The views of a scene show one set of named points, each view turned or mirrored, shifted and resized as a whole, with a little noise and some points left out.

Scene 1
View 1
lig: -10 2 -14 -10 11 7 -10 4 -5 5 -13 35 0 12 4 12 1 27
sifu: 2 0 -14 -13 5 -10 -9 7 7 14 -12 19 6 4 -11 15 -16 6
sis: -5 -1 -9 -15 7 -5 -11 2 1 6 -7 24 2 11 -7 11 -6 11
dase: -10 -8 -4 -25 0 -15 -17 -5 -6 -2 2 27 4 12 -11 6 -5 7
ref: 1 -4 0 -24 10 0 -6 -5 2 4 0 4 1 21 -12 11 -6 -5
tav: -3 -8 -2 -21 11 -9 -9 1 3 1 -2 10 5 12 -14 9 -13 -9
Revat: 5 -11 -1 -28 -1 -26 -14 -1 6 3 5 -2 11 6 -31 9 -21 -24
bipug: -13 -5 -14 -7 12 -8 -12 10 -2 0 -11 33 2 1 -5 7 -13 12
mis: 0 -6 0 -20 13 -3 -7 0 4 1 -4 6 2 16 -12 11 -10 -9
gulu: -8 0 -2 -17 21 15 -3 -2 -1 1 -6 13 -3 24 3 12 2 8
zab: -14 -17 5 -34 -6 -32 -24 -7 -15 -15 15 22 7 10 -22 -5 -7 -9
fimes: -8 0 -6 -3 32 15 0 12 7 -2 -18 14 -3 12 2 14 -9 3
View 2
zab: -14 26 7 -31 -1 34 15 18 22 -17 21 7 13 20 -3 -40 27 56
ref: 8 11 -5 -15 -6 32 20 -25 13 -9 1 19 9 -9 -9 -30 -13 20
sis: -2 -1 6 -9 -9 16 9 -13 3 9 -5 18 30 0 -15 -34 -16 8
gulu: 14 12 4 -10 -22 15 17 -36 10 5 -10 14 25 -10 0 -35 -32 10
lig: 0 -2 13 -7 -18 -1 0 -20 0 24 -16 14 47 2 -12 -41 -29 0
dase: -8 6 10 -18 0 16 5 -1 7 4 -1 14 31 11 -13 -44 0 27
bipug: -12 -3 17 -10 -20 13 5 1 1 18 -6 13 39 4 -13 -21 -10 -2
sifu: -7 -12 3 -4 2 24 12 -6 1 7 -4 27 21 -7 -26 -19 -6 0
Revat: -12 2 -4 -19 11 49 23 10 15 -20 19 26 -6 -2 -22 -12 23 29
tav: -5 6 4 -15 -8 33 18 -8 12 -6 6 18 11 -4 -12 -18 -2 17
mis: 5 9 -2 -15 -12 32 19 -18 14 -8 4 19 10 -9 -8 -23 -9 17
View 3
sis: -11 3 14 14 2 25 -1 -2 6 24 -22 -23 -16 -2 -26 -19 15 6
dase: -5 0 7 12 0 15 -20 -1 11 8 -17 10 -17 12 -18 -17 5 25
gulu: -1 9 19 11 8 27 32 -7 -23 28 -37 -22 -20 -7 -18 -10 9 13
lig: -12 21 32 18 -4 41 9 -2 0 43 -27 -28 -32 2 -33 -24 16 6
fimes: -7 -1 14 7 7 28 42 4 -26 34 -9 -40 -16 -3 -24 -14 9 -10
sifu: -14 -13 12 14 5 19 -8 0 17 24 -21 -37 -9 -14 -28 -18 19 -3
tav: -6 -18 2 6 10 7 1 1 4 10 -14 -13 -4 -5 -13 -10 6 10
zab: -4 -10 -3 10 3 3 -36 0 20 -9 -6 31 -13 22 -9 -16 -2 35
bipug: -14 1 15 17 -1 33 -4 6 9 30 -1 -26 -23 9 -35 -23 14 -6
Revat: -6 -41 -14 4 13 -12 -21 2 25 -9 -11 -7 10 -13 -6 -5 5 9
ref: 1 -13 7 5 10 5 14 -7 -6 12 -34 -16 -5 -13 -10 -7 6 15
View 4
dase: -27 -17 18 24 1 16 11 -1 9 22 -13 6 23 8 -14 -19 8 -25
sis: 5 -11 18 20 -3 1 5 -4 1 11 -14 10 24 0 -14 -21 20 -16
tav: -18 -18 2 8 3 -10 10 -11 19 7 8 -3 17 -7 -7 -18 32 -19
Revat: -43 -28 -5 -5 -11 -15 14 -11 47 19 31 -16 11 -13 -7 -15 29 -46
lig: 19 -11 31 45 0 20 4 -2 -24 2 -33 34 30 8 -15 -24 10 0
fimes: 28 -7 -1 23 9 -17 6 -12 -14 -20 -7 10 19 -13 -3 -22 46 19
bipug: 7 -19 21 34 -17 11 5 -5 -4 -3 -3 27 17 -8 -11 -22 15 -8
mis: -11 -9 -2 6 12 -13 12 -10 13 7 -1 -9 19 -3 -7 -17 38 -15
ref: -12 -5 -2 3 17 -19 10 -9 12 12 -10 -16 25 1 -11 -19 38 -17

In a view up to two points have been moved. Name them for each view, in the order of its rows, or write none.
view 1 => none
view 2 => zab
view 3 => dase
view 4 => lig
